Each row is a point on a landscape with many valleys, with its height.
From any point a ball rolls to the lowest of the 2 points nearest to it. It stops when none of these is lower. Distance is the straight distance between rows; heights are no part of it.
k282: [151 142  67 127  97 112 176  85 188 134 117 155 148 115  94 107 140 112
 136 150 122 113  78  94 168   7 109 102 149]  h=590
k370: [109 131 105  92 133 127 174 138 164  91  90 173 144 128 117 126 143 144
 193 155 123 132  91 102 149 135  83 102 106]  h=257
k919: [167 114 164 116 119  79 145 135 106 119 123 161 159 163 164 129 152 113
 161 111 126 115 137 136 139 225 149 106  97]  h=270
k6: [119 109 142 151 154 112  92 172  71 132 164 143 123 110 150 164 138 152
 114 113 111 130 114 136  84 172 172 114 172]  h=565
k837: [140 100 183 165 136 134 103 144 155 137 154  87 104 133 161 109 142 158
 120 118 151 117 169 138 116 189 140  84 124]  h=274
k850: [108  99 138 144 152 116 111 146 163 102 150 135 106 109 121  78 134 142
 132 128 189 150 138 136 147 126 128 118 121]  h=143
k965: [136 127 129  94 108 108 134 120 131 125 109 139 127 191 170 155 125 111
 150 104  97 145 150 114  88 151 136 144 119]  h=352
k733: [127 157  91 152 128 134 123  78 121 114 139 105 168 158 124 176  75  99
 122 157 136 115 133 125 129  82 134 126 129]  h=379
k133: [142 136  94 108 112 115 177  96 186 129 113 154 151 127 137  83 164 124
 185 138 101 134  59 125 195  49  92 131 138]  h=623
k128: [ 88 141 107 131 138 119 123  87 189  98 123 120 110  90  82 103 108 117
  48 131 161 158 128  97  77  76 107 117 129]  h=293
k89: [108 148 136  80 110  93 117 134  42 188 132 122 163 142 196 152  98 105
 118  88 100 126 142 119 105 112 155 134  93]  h=183
k561: [148  87 175 161 117 146 135 210 113 149 107 131  84 130 112 123 151 177
 169 146 122 104 116 149 112 193 165 140 174]  h=154
k148: [151 109 125 140 147 147 103 121  78 132 169 113 147 124 171 182 128 105
 138  99 127 141 129 119 160 116 106 157 118]  h=282
k572: [ 87  71 157 142 115 163 109 178 131 115 115 109 106 126  76  97 119 157
 169 180 141 125 130 147 125 183 137 122 161]  h=195
k944: [ 87  85 184 103 162  96 111 178 110 162 157  69 115 107  97 146  91 158
  94 114 147 156 136 145  56 174 156 114 141]  h=271
k261: [145 119 188 147 157 107 128 103 183 101 103 156 152 141 140  79 136 134
 162 121 126 125 127 110 135 150 133 141 109]  h=580
k304: [131  96 154 139  91 137 113 165  49 184 111  96 120 126 157 204 108 135
 153 133 107 120 134 129 100 166 183 151 169]  h=208
k66: [141 143  83 126 148 173 138  89  60 114 115 127 116 114 166 135 124 117
 164 152 122  92 107 152 159  69 106 124 135]  h=593
k285: [ 92 120 151 152 160 136  94 121 228 107 132  54  88 129  94 111 109 160
 105 132 146 147 145  98 111 137 132 129 172]  h=363
k533: [170 118 107 181 148 142 140  98 128 108 152 109 167 113 127 144 127  84
 147 119 141 136 131 166 187 118 112 163 127]  h=325
k297: [121 130  63 107 102  74 137  70 188  94 132 146 141 135 114 110 174  98
  93 116 119 115 113 121 106  54  82 105  97]  h=506
k416: [116 125 158 108 125  91 105 178  65 188 172  78 130 149  86 144  75 116
  76 113 121 171 143 123  45 189 169 134 154]  h=324
k825: [176 160  99 144 149 172 173 101 115  96 119 143 126 134 155 107 166 126
 158 137 105  88  90 149 183 119  84 148 136]  h=575
k417: [111 110 177 101 144 113 105 156 170 173 105  56  76 102  76 109  91 149
 112 131 135 184 150 133  22 166 141 110 146]  h=333
k731: [174 143 146 157  98  98 143 186  35 158 131 163 152 106 201 152 161 133
 146 121 126 113 121 100 202 211 122 131 114]  h=259
k880: [120 154 116  96 113  94 105 185  93 188 176 111 154 177  93 140 100 137
  72 138  92 174 135 147  69 146 156 117 129]  h=369
k9: [ 62 142 114  41 137 108 157 125 135 108 115 124 148 157 143 121 115 139
 117  98  90 140  89 115  97  83 117 132 111]  h=468
k396: [157 112 135 173 121 145  85 147 106 133 131 127 137 114 163 132 146 141
 138 110 118 105 177 165 145 188 143 116 115]  h=258
k948: [202 173 103 157 132 167 158 148  99 110 101 139 128 133 139  98 167 132
 122 146 127  91 119 174 212 159 108 163 103]  h=591
k982: [191 126  63 169 123 122 201  92 158  67 121 141 140  90  73 119 151 114
 118 143 144  88  75 132 183  84  95 120 172]  h=620
k872: [161 174 119 120 126 102 146 139  13 161 137 159 138  87 222 146 167 125
 174 103 105 114  96 119 206 171  91 122 121]  h=235
k736: [113 109 100 153 123 134 148 108 206  89  68 117 109  87  64 118 117 145
 136 128 187 127 118  78 163  86 110 133 121]  h=484
k165: [102 111 150  97 101 154  95 170  44 164 126 104 131 135 158 154  81 123
 106 132 115 138 148 126  95 128 166 145 133]  h=172
k239: [132 105 130 160 147 126 123  96 234 106 109  50  65  83  69 106 132 151
 112 127 192 135 149 101 159 104 122 115 156]  h=425
k580: [178 137  89 176 113  79 205  90 172  90 113 140 160 129 113  74 176  97
 139 125 145  60 112 145 179 112  70 147  84]  h=561
k72: [163 137 143 154 150 138 161 102 153  74 118 165 147 136 159 107 187 140
 127 123 121  95 106 121 159 154  96 148  86]  h=557
k888: [151 135  85 132 108 175 133 113 160 111 113 147 132 127  99 120 132 135
 138 180 118  91 107 117 142  42 109 102 116]  h=556
k13: [186 180 105 148 102 154 164 124  43 131 128 155 133 113 184 126 170 103
 119 147 148 113 119 143 231 161  80 150  87]  h=605
k899: [136 186 117  80 144 128 148  77  56 168 137 152  94 130 219 136 140 120
 187 100 107 122  80 149 167 112  97  96 159]  h=625
k80: [ 78 118 117  96 104 161 116 155  75 135 118 118 118 137 133 107  95 113
 149 154 129 131 138 144 130 107 159 136 152]  h=126
k649: [168  93 128 169 147 123 147  55 129 114 131 125 144  92 110 137 122  87
 115  94 190  80 158 118 140  79 116 140  94]  h=341
k463: [147 155  76 132 113  93 163  45 128  87 128 138 159 156 128 163 118  76
 132 129 151 105 136 112 144  76 111 113 110]  h=424
k498: [139  96 202 164 165 143 112 169 193 155 109  92  89 104  90 130 129 195
 174 156 145 120 138 123 108 187 122 116 135]  h=594
k648: [ 82 128 115 112 111 162  83 149 131 152 119  82 137 166  75 153  78 149
 121 174  82 123 144 132  83 125 133 139 156]  h=296
k537: [153 113 150 170 154 140 115 171 208 126  84 110 119 103  79 117 130 186
 181 127 142 122 136 139 160 154 110 146 100]  h=562
k169: [ 84 162 137  56 132  64 141  82 133 114 136 164 126 167 157 106 154 109
 106  86  71 136 110 120  98 119 147 137 118]  h=510
k569: [181 114 175 176 146 149 135 180 162 136 137 112  99 113 133  73 175 164
 125 120 145 119 156 162 156 203 112 141 103]  h=230
k312: [115  96 152  79 104 103 124 166 155 151  77 123  92 136  86 121 102 135
 124 113 118 175 128 113  18 157 169 121 151]  h=385
k359: [151 110 186 138 172 178 111 146 103  89 114 153 116 113 121 112 145 160
 135 153 147 137 102 129 161 173 148 136 138]  h=225
k222: [ 86 159 123 110 110 126 108 143 194 136 140 117 160 139  81 100  81 133
  73 159 114 173 131 124  83 126 147 106 122]  h=429
k495: [168 117 165 143 153 152 152 192 100 127 113 168 114 121 146  78 160 155
 151 125 125 108 115 143 157 185 134 160 129]  h=192
k756: [ 88 118 122  46 144 114 138 158 104 119 131 112 146 145 100 133 102 146
  96 126  83 155  87 123  72 136 133 102 137]  h=511
k812: [112 145  82 123 102  92 143  78 190 101 103 127 143 156 128 140 129 100
 132 102 132 122 159 135 116  83 125 131 102]  h=467
k923: [ 98 159 129 166 131 141  82 113 110 154 173 118 164 134 155 151  91 108
  78 110 145 110 190  99 114 122 144 118 115]  h=381
k343: [133 143  97  82 116 121 141 118 144 134 128 137 138 144 162 101 143 134
 174 127  92 122  92 160 163  73 123 117 131]  h=649
k600: [154 151 147 146 103 125 148  70  94 135 115 182 135 135 194 107 187  76
 150 119 115  95 127 127 187 115 109 163  82]  h=691
k691: [161 123 116 138 119 182 143 104 146  94  88 122 117 160 107 159 140 127
 157 136 140  92 149 117 171 143 107 152 104]  h=554
k630: [ 85 136 127 116 163 117 115 149 141 134 153  79 133 140 114 160  87 145
  90 107 112 184 129 142  79 109 136 171 139]  h=355
k712: [160  86 176 146 162 112  99 158  97 138 161 174 127 107 151 100 155 128
 137 108 131 134 132 126  84 191 151 114 151]  h=582
k118: [111 100 126  83 141  99 147 163  77 142 154 131 151 135 137 167 117 129
 120  83  77 115  92 134  55 171 164 109 162]  h=542
k300: [140 114 148 157 135 165  84 144  99 147 135  97 139 152 136 192 111 137
 158 147 103 128 134 147 151 140 155 164 157]  h=243
k25: [ 69 190  99  90 150 122 151 129 126 140 135 120 141 157 123 156  96 153
  92 100  85 142 121 128  90  72 122 170 122]  h=416
k504: [139 114  97 133 108 105 153  90 183  81 127 164 134 135 132 103 201 117
 124 113 120  90 105 120 170  97  82 131  85]  h=535
k339: [ 91 174 105 101 111 145 136  91 147 119 113 128 134 136  96  91  88  99
  40 130 141 138 152 107  65  73 114 145 100]  h=354
k69: [103 111  96 126 140 134 118 124 138 100 172 153 126 133 123 130 154 116
 111 120 153 134 146 136 146 105 116 110 113]  h=81
k144: [116 117  98 158 101 136 116 109 187 123 137  75 111 123  76 102 104 108
  60 167 167 172 134 120  93  55 122 143 153]  h=223
k478: [ 96 123 123 139 120 143 110 155 209 106  77 150  92  93  79 129 134 165
 145 153 118 173 121 107 118 129 122 132 162]  h=134
k231: [ 83 111 148 139 170 130 113 131 181 146 170  75 113 114 113 115 100 114
  99  96 157 176 157 121  91 112 111 151 131]  h=284
k964: [152 114 147  88 138 115 146 129  68 132 144 160 167 135 169 129 135 103
 161 114  85 127  93 137 146 184 140  99 135]  h=236
k949: [102 172  85 139 131 126 116 111 101 131 167 121 167 149 166 165  99 132
 114 111 114  95 146 143 154  95 150 114 123]  h=334
k907: [134 147 144 120 124 168 138 153  79 155 109 176 109 127 154 136 127 127
 180 165 120 137 130 147 160 115 153 138 157]  h=171
k734: [123 121 145  64 117 102  95  98  74 141 143 145 156 156 167 150 141 118
 101  88 107 110 145 110 130 135 137  94  68]  h=130
k34: [ 98 167  57 105 112 121 173  93 157 122 140 128 152 117  83 109  94 109
  81 152 122 130  77 109 126   9 105 118 149]  h=632
k532: [ 75  86 146 103 140 114 118 173 151 135 154 114 114 110 113  98 111 130
 114 107 160 163 149 137  92 153 138 110 130]  h=209
k698: [107 152 162 158 157 116  68 118 118 156 198  86 118 115 134 150  91 133
  67 126 149 164 182 116  80 166 143 106 121]  h=427
k510: [109 163  86  91 153 143 133 102  54 139 150 156 115  99 184 168 133 123
 148 115  97 130 102 156 142  94 118 113 147]  h=609
k766: [175 140 125 109 124 133 140 142  40 160 118 160 137 121 176 135 125 104
 202 145 106 135 108 156 163 155 117 125 122]  h=204
k984: [ 87  92 162  96 111 135  87 182 152 140 123  96 124 133  56 127  93 147
 123 175 102 146 115 130  86 182 163 102 180]  h=244
k481: [152 128 126 174 138 149 154 137 195  99  77 131 102  79  62  86 151 164
 126 139 183  93 138 123 174 144  87 139  96]  h=528
k525: [100 186 108  77 124 116 164  51  96 176 145 149 114 149 187 102 145 110
 179 116 106  77 103 135 143  81  74  79 107]  h=645
k166: [148 115 146 184 149 190  96 122 135  87 123 113  98 109  90 133 148 147
 128 154 133 114 139 137 171 185 134 154 163]  h=256
k73: [131  99 162 125 140 129  96 109 115 117 109 122 133 105 149 134 117 127
 119 112 169 116 160 133  93 127 141 116  71]  h=248
k892: [109 151 143 129  95 132 138 103  57 154 129 179 143 111 232 141 154  92
 146 110 120 108 142 104 144 112 125 136  99]  h=705
k677: [156 127 138 135 120 145 121  98 140 142 143 155 147 152 182  97 142  91
 142 108 104 126 136 125 153  85 151 153 124]  h=673
k112: [ 90 151 128 107  89 117 127 166 144 143 158 133 134 156 126 153 107 143
  67 147 119 170 144 149  71 160 167  90 124]  h=411
k574: [115 125 188 103 137  80 114 115 174 123 135 163 142 140 150  99 140 120
 110 104 113 155 132 125 109 140 176 129 119]  h=547
k472: [112 146  97  96 132 122 124 127 184 102  92 166 130 136  93 128 128 128
 148 133 116 170 105  98 140 115 117 109 146]  h=198
k471: [ 78 163 122 126 117 163  85 143 106 169 165  67 144 152  48 142  60 127
  69 180 115 143 144 133 106 107 123 166 140]  h=342
k968: [105 124 128 147 132 159 101 140 163 131 116 132  75 132 102 134 121 131
 141 144 131 165 152 121 105 110 142 173 173]  h=71
k422: [149  97 113 170 130 177 125 110 147  94 113 113 131 131  83 132 133 134
 134 172 163  77 137 117 156  90 102 116 110]  h=531
k198: [ 96 130 138  67 132 115  97  99 138 125 129 120 137 141 121 152 130 130
  64  77 143 132 149 120  95 107 127 122  57]  h=190
k621: [119 111 153 145 102 138 106 190 130 158 127 136  73 161 119 133 140 154
 146 142 116 143 141 131  88 144 174 143 181]  h=117
k327: [165  88 161 157 100 146 100 162  70 163 122 112 112 114 155 180 139 135
 143  97 113 119 163 126 135 215 152 121 152]  h=234
k553: [151 139 138 132  87  88 132 175  17 158 125 164 122 107 209 182 149 143
 144 110 124 130 118 113 142 173 183 113 147]  h=285
k120: [117 108  80 140 105 140 133 110 145 101 161 113 106 132  86 128 124  95
 101 158 171 142 127 128 159  46 121 134 164]  h=151
k333: [173 119  85 201 123  79 196 102 203  76 113 142 139  95  80  94 152 123
 129 133 181  95 110 110 164  95  78 137 122]  h=592
k93: [160 100 146 108 121  95 141 162 129 123  97 165 135 153 106 150 122 132
 177 128 125 146 124 122  93 189 146 110 138]  h=310
k345: [163 106 131 188 150 142  94  78 135 103 115 106 112  80 111 122 108  98
 129 141 198 131 174 149 115 116 124 120 105]  h=295

For each start below, name the point where the ball stops.
k574 -> k69
k537 -> k69
k471 -> k968

Call two points neighbours if one is among the 2 nearest of the other. Go from one point of each pair to the other, from neighbour to neighbour, staying as low as possible. Name the highest point that can't be avoided.
k734 and k80 -> k89
k495 and k80 -> k837
k69 and k968 -> k630
